Each row is a point on a tangle of strands that fork, close into loops and nearly touch. The rows are in no order.
(in the rows, 128 means zero)
Points whose rows are less than 46 apart are linked; no others are. Some points are linked to none.
teter: [139 108 141 187 111  70  71 122 133]
Togov: [113 119 146  88 144 139 157 152 148]
tazug: [ 95  45 134 164 139 167  77 188 141]
tabov: [113 115 120 162 127 122 162 192 103]
guge: [146 192 121  95 137 110 147 140 156]
Nop: [135 134 132  89 138 137 138  61 136]
par: [120 129 134 147 126 129 172 188  98]
fifas: [135 146 137 110 133 129 168 123 112]
Fuvo: [106  87 126 182 119 106  81 160 138]
Vomus: [143 180 135 103 137 113 166 151 134]
Gizop: [139 116 120 193 103 108  88 106 101]
Votig: [159 136 112 159 121 125 140  93  63]
Buzu: [ 99  63 136 174 114 147  85 172 134]
vemet: [104 146 119  82 117 163  95 113 203]
Bivek: [142 116 113 186 102 123 116  95  79]
zuka: [138 153 158 123 114 138 173 173 101]
subaf: [183 177 122  98 132 125 146  96  89]
dit: [142 150 157 115 116 139 161 143 104]
totod: [123 111 137 154 106 151 135  99  86]
tuv: [130 142 144 154 110 133 167 178  87]
godub: [122  77 154 167 123  77  61 144 156]
rede: [182 181 123  84 131 130 126  85 112]
musev: [110 144 115  77 155 119 138 155 184]
noku: [102 105 105 150 154 121 166 183 114]
Feliv: [114 160 102  86 142 125 117 109 189]
nat: [120 111 117 191 110 113 110 130 102]
reko: [152 186 130  91 112 145 106  97 156]
mipo: [142 125 110 174 114 125 132  96  72]
lud: [113 149 133  77 136 154 117 176 194]
Pap: [152 165 107  91 152 112 143  76 129]
teso: [146 114 139 190 102  86  69 106 121]
Zir: [161 147 123 141 120 130 149  98  66]
pek: [148 200 104  98 136 116 129 113 166]
Razaz: [132 108 148 137 105 159 134  85  84]
Pipor: [126 142 162  87 126 145 155 166 146]
Nusu: [143 130 130  89 139 143 134  40 113]
vope: [103  97 107 183 121 108 120 147 117]
Zaf: [102  97 116 125 151 132 168 176 121]
Mul: [108 156 114  83 142 137 120 165 194]
sesa: [134 169 136  85 109 155 100 111 178]
Nim: [103  42 129 164 145 122  55 165 163]
nam: [124 131 138  87 135 135 146  87 134]
zuro: [ 95  37 125 164 146 150  68 177 149]
Famaz: [140 115 129 110 128 147 140  42  91]
Pasun: [113 136 126  85 151 128 149 138 167]
mezo: [103 103 131 137 127 143 157 141 110]
vul: [111 103 137 153 112 145 145 119  99]
Loper: [113 164 114  94 110 161  94 114 194]
bel: [103 103 126 120 142 135 164 148 121]
Ziben: [155 187  99  89 148 112 136  88 150]
kugor: [167 156 133 114 127 128 151 103  85]
fafi: [138 152 107 102 159 102 164  87 127]
tisi: [123 152 150  77 133 142 140 173 169]
nug: [135 161 144 109 135 125 176 180 121]
siru: [102  75 134 175 104 134  94 159 126]
dab: [113  54 145 156 142  91  53 153 166]
torum: [140 107 142 126 108 160 135  58  87]
mulo: [120  93 138 187 111  93  72 139 136]
dev: [ 99  77 108 184 133 104  97 163 134]
Zuk: [132 139 108 119 152 109 171  96 105]
taga: [165 190 137  84 120 144 117  99 138]
bogi: [127 131 119 132 141 118 170 107 103]

A fork is a point with three links, a tip a point with one. Leave the first point through the second and follow the links. Name the first fork or tip that comes.
fafi; Pap: zuka
siru; Buzu: mulo
Votig; mipo: Gizop
rede; taga: vemet
tazug; Buzu: Fuvo
Razaz; torum: nam

Name the points in between on the shortest way along the links from the first point to the second, in order.
mezo; zuka: bel Zaf noku tabov par tuv
Famaz; vul: torum Razaz totod
kugor; Bivek: Zir Votig mipo
mulo; tazug: Fuvo siru Buzu
